A landscape with many valleys, sampled at points; each row gives a point and its height.
From any point a ball takes the steepest step (drop divided by distance) to one of its 2 nearest points. It stops when none of these is lower. Distance is the straight distance between rows; heights are no part of it.
rulek height 1.30: [120 108  64 145 102 127  81 138 147 139 122 128 143 107 100 147 149  95
  97 113 146 128 115 146 190  86 160 104  63]
tol height 5.89: [118 124 118 121 182 137  96 112 121  93 135 111 100 135 165  79  52 150
 158 130 131 129 118 125  86 120 112 169 184]
lufe height 1.56: [165 102 121 138 140 167 138 133 128 113 144 103 149 152 113 120 175 123
  71  98 130 150 123 112 116  97 170 137  89]
pezo height 4.04: [ 99  71 131 162  78  90 125 161 106 126 158 119 161 138 135 141 116 111
 109 186 147 102  78 110 152  67 163 146  93]
rov height 7.53: [ 77 112 121 134 162  92  65 125 167 109  90 176  39  88 127 146  61 155
 167 129 115 134 132 148 114 181  95 124 175]
nima height 4.18: [111 188 137 110 111 122 149 127 176 184  90 174 129 100  67 158 164 103
 140 111 132 126 177 118 154 157 116  80 117]
zogam height 1.80: [162 101  93 119 137 169  99 139 139 140 137 137 131 128 105 131 179 112
  80  68 127 164 131 126 131 116 177 105  72]
Nad height 1.85: [156 137  98 123 192 138 171 145 131  72 153  90 134 108 184  80 126 121
 170 133  95 113 183 130 101 125  70 142 171]
fulen height 3.27: [152 142 145 154 115 149 137 111 125 131  62 110 150 167 114 165 152 136
 109  77 135 139 109 109 127 133 125 129 126]
Gili height 2.47: [ 96 128 158 119 163 135 155 111 131  96 107 160 117 146 104 104  71 124
 101 113 187  97 109 106 160 117  99 191 137]
zape height 8.16: [114 139 128  68 187 197 144  69 109 144 118 138 112 160 107  84 112 117
 131 106 159 117 136 160 146 133 103 177 173]
gupa height 5.82: [164 156  96 130 128 157  73 130 105 118  85  69 161 120 167 159 137 107
 181 117 101 156 164 155 116 107 109  90 139]
Bizu height 4.39: [128 113 149 107  84 107 160 163 126 185 201 126 137 108 137 114 144  96
 111 177 109 133 144 139 116 128 166 117  99]
Voma height 7.92: [135 146  95 148 151 139 117 111 127  88  73 162  89 145 125 156 138 139
 102  51 156 139 117 166 187 152 133  95 106]
rone height 5.55: [143 120 121 108 123 138 153 130 120 121 163 141 123 130 137  67 153 151
  95 122 121 132 102 127 110 142 142 133 131]
dad height 1.65: [142 138  96 111  94 155 110 150 140 166 134 117 169 108  99 145 172  83
  97 122 117 118 143 125 177  90 153 114  74]
vubev height 2.29: [139 110  95 154 150 111 135 192 148 120 175 130 120 115 102 130 154 104
  87 101 130 123 159 114 156 124 152  71  63]
biz height 5.05: [ 70  93 138 117  84 133  88  94 161 185 114 169 123 154 103 144 129 145
  86 122 123 154  47 152  92 135 190 139  89]
kuz height 4.96: [108 150 132  88 159 147 117  94 143 135  93 158 126 103  80 125 144 111
 157 135 148 111 157 152 233 114  89  92 130]
Voza height 5.65: [119 166 122  85 126 140 113 119 136 158 116 131 133  87 162 127 106 105
 198 160  99 130 155 149 119 131 101 107 155]
medel height 1.89: [210 115 150 187 126 114 189 152 104 111 165  80 141 140 156 151 188 135
  94 155 125 124 138  93 123  85 174 141 131]
toza height 7.13: [160 165 134 115 173 152 133 112 115 115  74  96 125 142 131 120 105 134
 152  87 138 123 163 123 111 147  95 151 184]
Mogus height 3.01: [ 55 104 136 103 105 129 159 107 168 170 163 174 113 137  77  77 112 122
  84 123 161 117  90 111 114 162 130 181 117]
Gub height 5.66: [110 140 114  86 131 160  89 100 133 167 138 112 140 122 110 101 109  84
 136 128 139 143 128 156 140 111 138 141 128]
pifam height 4.51: [114 109 138 163 126  78 113 154 140  85 131 166  77  99 147 119 114 166
 137 138 135 110 124 110 103 175  90  99 133]
pof height 3.93: [ 72 127 135 127  99  74 122 165 177 155 172 187 101  79 113 129 153 132
 128 162 123 128 135 111 143 144 142  82  84]
Ronip height 1.50: [142 138  82 119 177 141 157 152 114  73 179  73 147 114 171  70 119 123
 163 156 106 115 177 129 118  79  95 143 145]
bas height 4.05: [117 130 137 126 101 106 112 137  93  94 115 117 151 126 177 113  58 137
 198 206 133  94  86 104 129  86  89 160 173]
mivus height 3.79: [181  96 129 116  77 117 147 149  90 112 145 137 134 114 180 148 191 166
 122 168 105 138  80 133 148 121 164  83 106]
Rurur height 6.16: [157 109 143 167 133 106 104 144  97  85 122  81 119 142 193 136 141 160
 152 134 107 141 118 131  69 138 123 104 164]
Salin height 7.99: [109 141 113 114 186 134 105 109 140 101 106 181  71 126 109 140 122 137
 119  63 151 144 141 165 200 145 123  85 100]
zukoz height 2.16: [103 152 163 115 128 156 185  89 133 143 106 178 105 170  87 110 118 142
  88  78 142 133 130 120  89 181 116 193 160]
diz height 6.13: [117 125 110 119 152 122 129 155 148 117 179 123 111 100 150  86 110 118
 139 141 101 131 137 146  95 144 126 115 125]
fiked height 5.29: [168 169 131 132 132 167 181 102 100 122 111  97 141 171 130 114 180 160
 123 102 111 140 146 107  89 152 109 152 174]
nel height 3.90: [112 143 145 112  87 141 116  93 139 167  72 122 166 147 101 161 126 108
 116 143 149 104  99 128 147 107 117 141 122]
rudus height 4.26: [134 134 147 123  91 159 146  96 145 213  83 130 164 172  78 164 166 120
  95 103 138 154 125 125  74 143 158 139 117]
malaf height 4.72: [111 134 180 184 118  83 177 153 125 125 155 114 147 126 109 120  72 132
 146 194 147  96 168  70  91 137 101 174 160]
simi height 4.30: [124 104 179 150  99  73 174 181 142 136 181 126 100 111 141 117 115 118
 127 195 119 130 157 125  61 164 125 122 155]
Kekas height 7.20: [133 144 141 103 177 156 114  93 121 126  76 134 105 139 122 120  81 133
 156 109 153 120 135 132 137 161  92 151 182]
rap height 4.50: [ 96 186 151 113 160 119 134 126 175 168  92 159 111  96  75 172 114  84
 170 104 140 131 202 137 168 159 101  90 128]
falib height 3.96: [168 110 165 139  97 122 204 128 114 142 146 124 150 149 143 126 199 148
  76 173 127 123 105 110 117 120 153 147 133]
gada height 5.39: [162 171 120 101 113 169 166  98  88 156 137 109 135 164 157 108 178 144
 155 132  82 140 160 142  73 150 113 136 186]
Dubag height 2.33: [126 151 114 138 179 134 169 125 131  91 141  84 134 126 137 112 116 114
 169 119  99 122 197 119  68 153  88 157 176]
Moti height 3.62: [130 116 135 207  94  94 124 118 110  71  68 102 140 169 133 164 117 161
 123 136 158 100  80 103 138 114 113 159 150]
fitoz height 3.11: [111  87 135 114  56 115 108 113  85 118 130 167 118 128 170 147 143 182
 150 170 109 147  22 146 128 136 173 111 121]
Zaze height 2.06: [123 114 175 172 131 124 190 113 128 100 104 155 137 172 107 141 120 149
  72  91 153 127 116  80 102 150 132 186 129]
Mazo height 4.85: [127 141 167 169 118  93 202 145 117 120 165 118 115 145  95 114 110 144
 126 169 128  95 179  77  78 155  93 184 177]
pomum height 8.05: [123 140 119  88 182 167 104  91 139 125 101 182  78 118 110 117 149 146
 120  82 137 152 104 165 184 136 123 100 125]
Kan height 2.37: [174 162 105 145 135 111 162 157 143  75 130 145 122 105 143 125 190 149
 129 115 119 112 151 108 170 138  92  60 112]
bem height 3.05: [124 144 163 150  98 106 173 146 109 155 151  86 154 129 144 126 121 109
 163 198 105 112 190 122  63 136 117 137 177]
vuf height 2.75: [ 94 172 114 146  99 105  99 115 149 167  39 156 105 119  87 186 139 131
 163 132 142 134 148 164 174 144 125  81 140]
bag height 2.64: [160 152 126 144 140 104 200 166 145  69 122 138 133 101 149 116 154 135
 135 114 122  87 168  88 151 169  73  95 128]
zuber height 5.27: [160 169 128  83 104 153 130 109 103 140  87 129 148 122 176 110 154 148
 161 145 102 116 109 134 126 124 102 122 158]
robot height 2.62: [160 140 109 142 126 123 162 151 143 113 111 149 133 112 112 147 194 132
  88  96 129 122 133 114 185 138 127  70  83]
bopu height 7.41: [ 77 103 141 115 157 113  88 141 161 118 107 178  48  98 132 114  42 166
 146 116 126 126 125 120  92 198 100 153 181]
ralaf height 3.92: [122 122 142 172  83  88 108 130  87  90 101 108 160 151 165 139  85 152
 178 195 139  96  71 102 138  80  98 173 165]
moto height 7.12: [175 156 143 142 166 130 141 123  93  66  62 113 115 161 147 150 116 147
 125  59 153 115 129 115 156 155  75 136 158]
Bav height 0.69: [123 127 109 138 164 118 147 150 122  87 184  93 160 121 113  69 100 112
 111 149 147 103 126 106 164  55 129 164 111]
dit height 1.32: [174 110 133 180 134 145 134 121 106 107 119  93 160 174 123 161 168 139
  90 118 120 144 120 101 117  90 170 152 108]
Balet height 4.56: [ 96 124 122 106 122 179 111  65 138 196 144 130 141 182  84 119 140 119
 109 102 126 165 117 142  67 114 171 191 131]
kuri height 8.24: [ 93 105 116  77 180 173 111  87 141 136 172 116 121 133  98  65  83  98
 122 105 168 136 109 155 169  90 137 186 102]
sigi height 4.10: [ 96 107 168 126  85  74 148 158 156 177 186 181 104 107 110 109 140 133
 111 171 122 131 127 108 105 167 150 105 105]
Lub height 5.07: [123 155 117  90 122 148 124 107 141 135 114 160 139 102 109 117 155 119
 132 153 146 104 116 152 224 102  98 109 117]
tevof height 4.35: [113 105 129 149 114  71 110 162 134  74 143 158  94  99 175 115  98 165
 170 186 122  98 115 120 117 140  93 105 143]
nugu height 4.27: [ 89 122 154 108  84 109 144 143 139 216 175 147 142 102 101 110 127 108
 126 163 123 138 134 124 100 150 154 120 104]
menuv height 5.38: [137 189 143  66  94 130 130  92 121 147  75 166 141 109 166 138 161 151
 189 176 112 118 108 139 165 129  95 112 170]
moriz height 5.52: [109 185 141  63 110 133 116 104 121 151  98 161 119  88 162 149 129 139
 213 183  98 130 130 147 141 128 116 101 174]
fuval height 5.68: [132 144 131 111 165 171  71  80 107 150  89  97 114 160 142 114  71 128
 163 119 126 160 109 146  95 120 132 167 182]
nufe height 3.29: [116 159 149 140  98 117 156 143 114 157 143  99 184 129 129 113 118 110
 168 189 124 110 161  98 112  94 111 142 146]
Defur height 4.14: [114  66 143 157 101  96 116 167 124 146 184 100 130 141 121 140 126  96
  95 171 137 119 106 104 134  67 198 138  78]
Ruka height 4.73: [ 88 123 147 102 133 180 100  75 154 172 107 147 124 166  88 131 125 135
  93  84 147 163  81 149  76 138 161 168 118]
bom height 2.15: [109 118 142 119 151 151 148 115 140  94 116 148 140 146 102 127 108 125
  88 111 171  95  93 132 191 100 111 158 103]
piluz height 5.47: [163 143 115 128 146 142 155 131 137 107 139 126 139 133 139  98 146 145
 104 104 131 126 131 119 125 137 115 112 130]
Suveg height 5.87: [134 141 110  92 168 166  53  90 124 147 102 124 108 121 131 129  89 109
 175 126 127 147 133 183 132 115 118 102 152]
Dubid height 6.26: [106 112 121 124 170 103 114 147 164 104 146 149  99  80 139 104  88 110
 157 144 112 131 149 131  86 160  96 114 145]
mepe height 8.11: [128 137 136  62 172 186 133  65 128 135 101 175  94 137 110  93 137 143
 127 102 144 118 107 161 164 162 105 141 152]
Masu height 1.09: [117 145  98 108 177 129 163 146 133  99 189  89 151 115 131  65 105  93
 134 143 132  94 172 116 148  87 105 151 124]
Sinu height 7.85: [125 142 107 162 152 126  94 113 115  86  54 146  70 135 134 158 101 149
 139  67 153 133 129 160 166 161 111  98 139]
Vikot height 4.17: [147 126 168 153  98  84 205 177 121 141 210 107 107 136 148 115 142 133
 101 193 121 109 161 114  77 146 133 158 171]
sipa height 5.00: [142 165 133 180 148 114 206 127 115 120 164 110 145 148 102 112 117 137
 124 130 121 105 176  81 101 143 105 160 168]
muli height 4.84: [144 147 164 171 128  97 142 150 122 100  87 130  97 134 133 164 133 156
 137  76 118 122 147 110  84 208  88 109 154]
Tini height 4.89: [ 99 113 139 113  96 160  88  64 161 181  83 155 128 158  87 168 137 131
  85  99 156 143  67 158 114 130 154 142 100]
bil height 5.20: [ 76 130 155  87  68 118 103  96 158 212 117 189 124 124  87 148 152 133
 109 136 129 141  73 141 128 147 169 133  93]
tefus height 4.76: [ 92 155 138  94 182 131 110 108 155 164 102 145 113  99  79 147  92  93
 175 122 151 106 186 149 185 137  93  90 132]
Fug height 8.27: [ 69  94 125  75 128 152 101  83 150 143 173 103 147 125 108  76  92  97
 103 154 151 127  88 144 179  73 138 192  89]
Reb height 7.19: [137 144 163 161 133 123 132 119  99  97  34 144 108 164 120 166  99 152
 115  67 154 113 118 111 154 173  73 155 151]
Zim height 3.47: [150 128 155 180  96 104 137 125 114 100  74 111 137 170 120 155 143 153
 115 117 137 109  97  99 114 139 124 141 146]
Bava height 6.99: [161 143 118 132 216 139 144 138 110  50 114 103 113 153 157 109  88 133
 117  59 139 141 150 114 137 129 103 156 145]
maf height 5.58: [137 150 142 126 136 170  97  88 130 169  86 104 141 162 112 128 103 121
 150 101 134 162 136 136  76 131 134 159 170]
rik height 5.86: [146  91 109 125 131 104  99 157 134  98 171 154  77  95 181 150 169 171
 127 123  65 181 117 157 104 148 181  62 106]
Kalid height 3.81: [ 77  83 122 161 159 125  74 124 144 108 142 117 125 161  86 118  56 120
 112 121 160 132  68 124 150  76 162 175 112]
Muru height 1.24: [116  80  90 191 115 108  84 158 119 128 119 105 130 160 106 149 114 122
 105 128 143 135 108 131 135  92 170 121 105]
dezov height 7.66: [105 125 121 142 180 103  88 121 143  82  69 165  66 101 134 164  68 149
 179 108 138 119 156 149 151 176  83 122 170]
zam height 5.61: [ 98 149 111 110  88 126  72 132 145 214 110 105 176  95  91 160 103  69
 162 153 135 118 144 151 168 105 139 113  95]
vako height 7.05: [170 153 128 133 197 161 129 100 106  71  80  95 130 156 147 123  92 126
 147  66 149 128 158 128 152 121  92 139 153]
Daku height 8.20: [117 113 113  60 214 193 129  77 116 117 148 116 102 139 108  57  99 116
 132  95 161 124 133 164 168 105 115 175 125]
Des height 5.72: [106 133 103 132 113 120  90 158 146 186 133  87 170 101  97 154 105  64
 158 143 116 127 174 131 134 101 131  88  86]
toz height 3.46: [113 140 120 145 142 126 104 117 120 108  83 116 138 145 112 129  75 112
 146 142 164 108 109 135 176 102  91 128 143]
fuz height 1.59: [103  78 100 184  66  96 106 134 120 125  85 130 138 152 110 162 129 116
  98 144 150 111  76 129 142  94 172 121  86]
ler height 5.44: [167 171 126 122 139 181 119  98 123 169  69  96 130 145 126 147 141 125
 153  66 122 165 160 140  69 169 103 127 168]
mag height 3.60: [ 83 108 132 144 158 123 112 130 144 124 155 121 129 141  81 111  56 106
 106 107 172 125 117 120 156  96 138 170 114]
fepu height 3.94: [107 172 141 115 109 116 129 133 162 157 108 172 127  93  93 135 147 120
 137 139 134 119 136 117 154 148 105 101 126]
desu height 2.72: [120 145 126 138 150 131 164 134 116 130 159  74 151 135 150 122 122  99
 184 161  83 126 207 136  45 139  91 150 186]
nido height 2.48: [118 142 155 153 146 137 190 105 124 148 122 149 133 191  86 132 132 134
  77  66 152 146 157 102  86 167 144 181 128]
bam height 5.96: [147 138 100 115 177 161  74 118 116 102 106 115 105 106 150 122  94 120
 160 107 124 128 129 175 145 106  98 101 148]
novaz height 3.69: [104 131 142 147 107 130 125 121 134 132 102 118 151 145 111 133  81 109
 122 161 153 101  98 114 142  95 105 164 145]
mor height 3.18: [124 144 150 140 145 119 127 127 117 102  73 129 122 135 108 144  61 122
 157 129 169  82 146 110 161 121  60 143 168]
gom height 6.00: [124 136 132 143 156 125 113 129 114  98 119  92 127 131 175 112  79 142
 179 160 111 121 139 109  64 114  96 163 192]
ruz height 3.87: [177 111 152 125  70 128 168 138 111 130 128 147 154 135 148 141 213 157
  88 158 102 125  82 117 137 128 149 105 106]
Fen height 3.48: [145 144 129 131  93 108 156 160  89 113 157  91 187 107 168 124 116 119
 172 203 115 101 133 106 139  80 113 132 144]
pem height 6.09: [155 123 138 168 160 109  98 125 101  65 122  74 121 148 174 120 106 159
 165 110 105 134 120 114  74 123 114 149 173]
dodu height 5.63: [126 114 132 103 115 148 138 106 139 152 135 159 126 137 119  99 187 147
  87 115 122 146  87 133 120 149 154 124 106]
daf height 3.12: [170 135 171 173 110  83 188 177 148 114 145 104 135  95 140 158 172 120
 142 166 113 109 181 111  97 176  83  87 136]
zefu height 5.77: [136 106 105 122  91 106  86 144 110 138 138 154  95 119 152 158 160 158
 129 129  92 168 107 156 120 136 188  67 100]
dezu height 2.02: [149 120  94 102 131 164  87 117 144 132 134 180 105 124 111 128 200 145
  85  72 110 171 109 154 150 126 182  92  74]
lipu height 5.60: [165 137 125 109 117 142 152 127  97 147 153  94 162 106 185 132 171 115
 191 151  70 168 172 151  61 155 130  91 154]
Sev height 1.87: [144 119 112 110  98 153 136 147 127 178 172 102 171 117 106 112 164  74
 106 132 110 126 171 118 136  94 161 130  85]
bul height 3.70: [ 90 152 134 111  96  82 108 148 163 145 130 184 105  89 122 133 140 148
 148 165 121 127 130 120 135 152 118  89 126]
nubip height 5.76: [121 155 119  63 148 165  81  91 118 185 126 118 134 112 145  97 102 100
 171 148 122 137 140 165 129 106 119 131 152]
mevup height 1.67: [150 108 163 202 141 126 167 101 126 110 126 126 155 181 100 179 143 158
  73 101 149 122 110  85 116 108 159 176 111]
zuz height 5.50: [168 154 119  79  91 166 155 117  78 166 155 116 139 118 175 127 176 142
 171 139  68 165 154 164  72 153 150 103 154]
gomop height 5.71: [161 155 116 121 129 153 118 125 109 144 120  72 168 126 161 135 134 107
 185 142  92 155 188 145  73 126 122 112 150]
biva height 4.42: [129 122 118 104 107 182 127  86 127 224 136 122 162 177  75 144 172 103
  97 100 129 177 147 139  56 123 179 167 118]
Livik height 0.86: [125  84  56 191 112 122  79 155 120 104 119 100 132 125 122 142 125 101
 104 106 144 128 127 147 162  82 181 101  87]
sase height 3.61: [172 123 126 136  90 103 166 172  81  94 152  93 170 114 188 133 152 128
 140 191 106 111 124 105 147  88 128 102 126]
Kopi height 2.50: [ 82 135 100  89 141 126  91 131 182 132 162 178  74 101  89 123 170 136
  95  92 134 157 109 148 202 116 161  84  83]
pini height 2.96: [129  74 111 111  88 114 111 139  79  88 171 163 110 111 169 128 149 175
 110 151 100 145  33 150 148 111 183 103 101]
vis height 3.71: [186 116 135  97  72 128 179 163  79 121 170 118 163 101 178 145 180 139
 142 195  98 121 118 119 153 107 153  86 107]
dil height 6.79: [113 143 141 108 212 136 157 130 133 114 123 160  95 136 138 112  67 111
 113  53 142 129 203 132 118 177  87 155 134]
toren height 2.84: [184 148  88 135 123 139 127 126 124 120  85 143 121 133 131 161 221 147
 108  72 103 145 119 138 174 150 141  66 100]
migin height 3.26: [154 142 171 157  93  85 198 165 127 152 152  90 156 114 143 144 160 105
 141 189 110 104 196 118  86 160  95 113 155]
bugi height 5.93: [148  92 114 133 152 115  95 150 130  80 172 153  77 107 173 108 148 174
 118 118  94 162  99 148  90 152 148  80 110]
pesi height 6.90: [139 147 118 109 205 150 167 138 126  89 144 140 105 133 130  93  95 120
 105  59 136 132 169 128 138 150 104 137 116]
pak height 6.02: [135  90 115 150 174 107 127 164 143  83 184 119  85 118 153 103 121 142
 118 120 116 152 144 131  76 155 140 101 118]
Peret height 1.92: [130 118 105 166  72 109 119 123 132 133  70 144 148 136 120 160 161 138
  97 141 137 116  76 137 154 119 135 104 104]
nidof height 3.91: [119  99 145 179 111  98 132 139 115  91 152 119 163 153 139 131 102 156
 121 189 150  99  74  89 136  63 140 174 117]
tusu height 1.69: [204 127 152 175 133 105 170 158 116 102 151  70 126 146 155 149 179 149
 105 130 121 126 147 106 100 134 142 117 146]
Mil height 2.10: [121 108 103  97 134 153 104 134 119 142 198  96 156 113 123  87 127 101
 108 120 125 146 142 124 130  87 168 150  88]
Dake height 4.57: [119 113 182 197 100  70 145 168 135 148 154 104 140 153 100 147  92 125
 124 183 151 107 139  78  90 124 139 148 140]
Garuv height 2.07: [135  99 113 138 165 124 163 182 140 113 214 130 120 110 104  99 140 107
  70  73 141 132 160 103 144 128 151  99  56]
febam height 5.37: [173 159 107 116 137 135 134 130 117  94 117 111 140 114 178 112 168 149
 141 119 104 131 124 127 131 126 111  98 141]
Dul height 3.99: [ 63  75 120 161 126 106  58 146 147 142 158 123 111 151  94 120  61 109
 101 121 145 145  78 125 111  91 174 157  95]
Bebag height 1.88: [ 98 122 136  89 110 162 136  84 149 104 115 142 152 127 123 122 130 147
  74 147 167  75  59 133 193  91 112 151 104]
kivof height 3.77: [130 109 117 201 109 103 118 125 103  58 105  95 137 166 158 133  93 173
 129 164 161 101  71  94 153  74 113 177 145]
mer height 5.06: [146 167 146 145 158 126 148 121 150 115  84 136 100 116 134 166 154 127
 150  53 100 140 177 130  92 215  96  86 139]
Tinag height 4.68: [137 123 139 168 143 102 137 148 150  78 116 129  81 104 149 140 118 150
 132  98 117 117 139 108  81 192  89 100 140]
pagep height 3.04: [182 151 112 147 126 146 127 122 121 105  70 126 126 140 135 164 180 145
 118  64 120 136 124 128 134 159 111  87 129]
Gotis height 4.16: [ 92  57 131 172 105  87  65 162 115 154 179 107 119 149 117 153  88 108
 101 154 141 150  90 125 109  83 210 143  95]
senek height 5.16: [163 168 133 165 168 146 194 111 102 115 139 109 150 173 122 127 150 144
 117  84 126 126 180  91  98 142 124 166 162]
gikin height 5.28: [162 177 135 119 127 155 155 108 134 163  78 141 122 138 111 138 149 115
 126  57 120 146 177 130  86 204 116 103 146]
dafo height 2.30: [104 110 101  76 107 119 107 146 133 146 210 107 149  86 124  75 123  91
 129 150 122 126 121 124 181  82 156 134  73]
biver height 6.62: [104 140 134 101 198 128 146 124 140 105 105 148  97 104 132 120  67 103
 156  98 121 128 205 134  99 198  80 159 163]
mip height 2.68: [136  76  95  94 115 126  82 169  88 103 208 125 131  89 162 119 140 118
 137 142  91 155 116 154 145  94 199  84  68]
Gukot height 2.49: [111  89  88  98  95 106  97 154 106 126 208 100 159  75 148 125 109 100
 150 168 109 130 116 136 167  75 173 113  74]
met height 5.41: [ 70 120 117  82  62 132  86  96 156 210 128 139 157 102  95 160 140  89
 120 149 130 126  90 147 180  97 165 135  66]
pon height 1.79: [144 115 103 131 164 157 165 146 134 125 185 111 147 137  99  92 171 116
  70  85 144 138 149 116 146 110 160 141  89]
soku height 1.39: [192 127 150 161 140 111 185 164 136 111 140  91 102 126 162 150 197 134
 112 103 105 138 173 128  82 184 121  84 134]
Dek height 3.33: [ 78 122 127 111 133 131 141 118 154 139 158 137 138 134  96  72  99 115
  99 122 163 110 102 117 130 116 127 178 123]
Dirad height 7.77: [132 138 109 158 180 119  86 121 114  66  52 116  92 120 161 166  81 136
 169  68 143 119 155 157 149 167  76 118 162]
mipev height 2.05: [164  92 125 169 125 116 136 177 122 127 139 125 114 147 111 165 164 110
  81  74 139 139 148 113 129 139 160  86  83]
demu height 2.82: [134  71  70 114 107 116  73 147  84  78 169 140 117 104 172 127 143 148
 123 133  98 160  79 159 161  95 194  97  74]
nulup height 1.77: [166 106 122 178 140 111 144 174 149 108 135 109 106 126 127 174 170 120
  95  83 116 143 175 120 104 165 140  71 104]
sep height 5.59: [123 131 119  86 132 170  63  96 145 195 119  98 153 128  89 127 103  74
 140 109 148 152 131 159 167  89 142 153  93]
Datof height 6.42: [106 147 134 123 165 113 147 137 172 107 112 159  96  77 141 135 101 121
 166 127 102 114 178 124 109 186  74 112 158]
Pinog height 3.28: [118 116 130 110  90 116 104 118 121 125 126 181 112 134 155 114 136 166
 135 154 111 138  52 140 125 136 145 114 131]
nafib height 2.90: [168 153 140 148 117 102 187 157 145  89 127 125 130  89 160 136 176 139
 153 140 103 102 185 103 105 176  61  85 150]
litu height 5.70: [135 100 118 118 107 126  99 136 121 161 146 145 116 136 135 127 159 136
  95 124 116 152  91 138 113 132 176  97  94]
pibo height 5.78: [125 131 123  78 165 169  94  82 106 140 119 121 103 152 155  77  73 148
 166 145 122 128 121 144  87 118 119 193 209]
rus height 2.27: [117 155 111  72 134 148 109 125 167 152 154 169  97  97 101 114 196 139
 103  93 112 163 132 140 178 134 160  77  83]
Dapet height 4.43: [107 103 178 176  80  60 146 184 139 143 161 131 117 132 125 146  98 126
 117 192 143 118 129 116  80 154 122 123 135]
suk height 3.45: [124 140 140  99  82 107 119 137 113 151 127 171 128 106 154 138 147 158
 156 159 105 144  95 131 126 150 146  97 128]
Kel height 5.92: [169 145  91 121 170 167  79 118 113  97  89  64 141 132 155 146  89 107
 179 121 118 138 161 166 140  90  88 114 152]
Vevag height 1.07: [142 123 125 149 156 146 161 109 130  76 148 114 175 140 133  93 129 143
  92 140 141 105 100 102 157  57 134 180 126]
dor height 5.17: [141 158 126  97 114 149 136 107 129 116 102 144 141 110 141 112 145 138
 125 152 128 107  91 132 167 104  97 124 127]
nanen height 4.08: [130 141 159 106  65 153 123  86 133 213  65 121 180 156 100 176 146 117
 120 135 113 130 104 129 105 120 150 145 130]
pegog height 5.31: [ 72 111 139  77  67 122 106 113 142 206 145 159 149 104 104 129 134 116
 139 155 119 147  78 133 141 125 180 147  88]
nen height 5.85: [ 82 118 100 151 125 113  61 147 152 169 133 104 141 103 111 161  78  81
 170 146 122 147 164 155 100 112 138  98 104]
serig height 2.63: [ 89 140 151 118 119 134 166 110 152 168 131 181 109 145  67  96 125 129
  84  95 143 128 122 115 108 188 130 168 122]
zesu height 4.06: [160 118 147 152 111 106 199 140 115 133 208 115 126 161 142 111 178 146
  79 165 117 119 132 114 100 122 149 171 155]
fafe height 2.83: [ 94 106 162 121 165 120 124 111 119 104  87 157 110 150  96 118  28 133
 130 123 178  92 128 111 169 144  80 170 158]
vir height 1.35: [133 119 120 114 121 163 134 101 115  90 138 103 190 137 146 124 134 138
  93 169 134 105  75 122 165  33 140 178 109]
sizo height 1.61: [112 103 138 129  91 141 148 115 136 101 115 128 175 148 132 137 143 147
  83 164 150  86  61 112 158  77 113 158 109]
gos height 5.51: [ 95 121 111  91  90 141  60 101 141 214 129 106 168 110  77 152 119  64
 133 135 141 133 125 155 180  91 153 137  75]
vulu height 7.29: [113 135 140 100 150 136 110 106 135 134  91 163  84 116 124 103  64 147
 142 120 130 111 123 121  96 178  93 153 191]
kiba height 4.19: [117 111 131 136  98  91 102 154  95  85 132 124 125 110 192 119  78 160
 183 200 121 110  82 120 108 118 104 126 156]
sitaz height 2.32: [128 150  91 154  84 104 103 133 151 158  59 158 134 123 108 178 167 130
 136 121 135 134 132 148 169 121 135  89 116]
kupog height 4.48: [127  95 130 101 102  92 130 173 113 161 208 127 121  97 136 125 155 117
 100 158 112 138 119 131 138 120 188  96  71]

For each start below, name the point where the ball stops.
fuval: Kan
suk: Livik
Suveg: Bav
Gotis: zukoz
novaz: Bav
Des: Bav
nen: Bav
Kel: bem
zesu: bem

Call two points neighbours if one is among the 2 nearest of the other. Go from one point of each pair to the other, from neighbour to neighbour, staying as low as possible. Name the highest point that can't be avoided.
bul, soku: nubip
Kan, bem: migin
dit, zukoz: nido
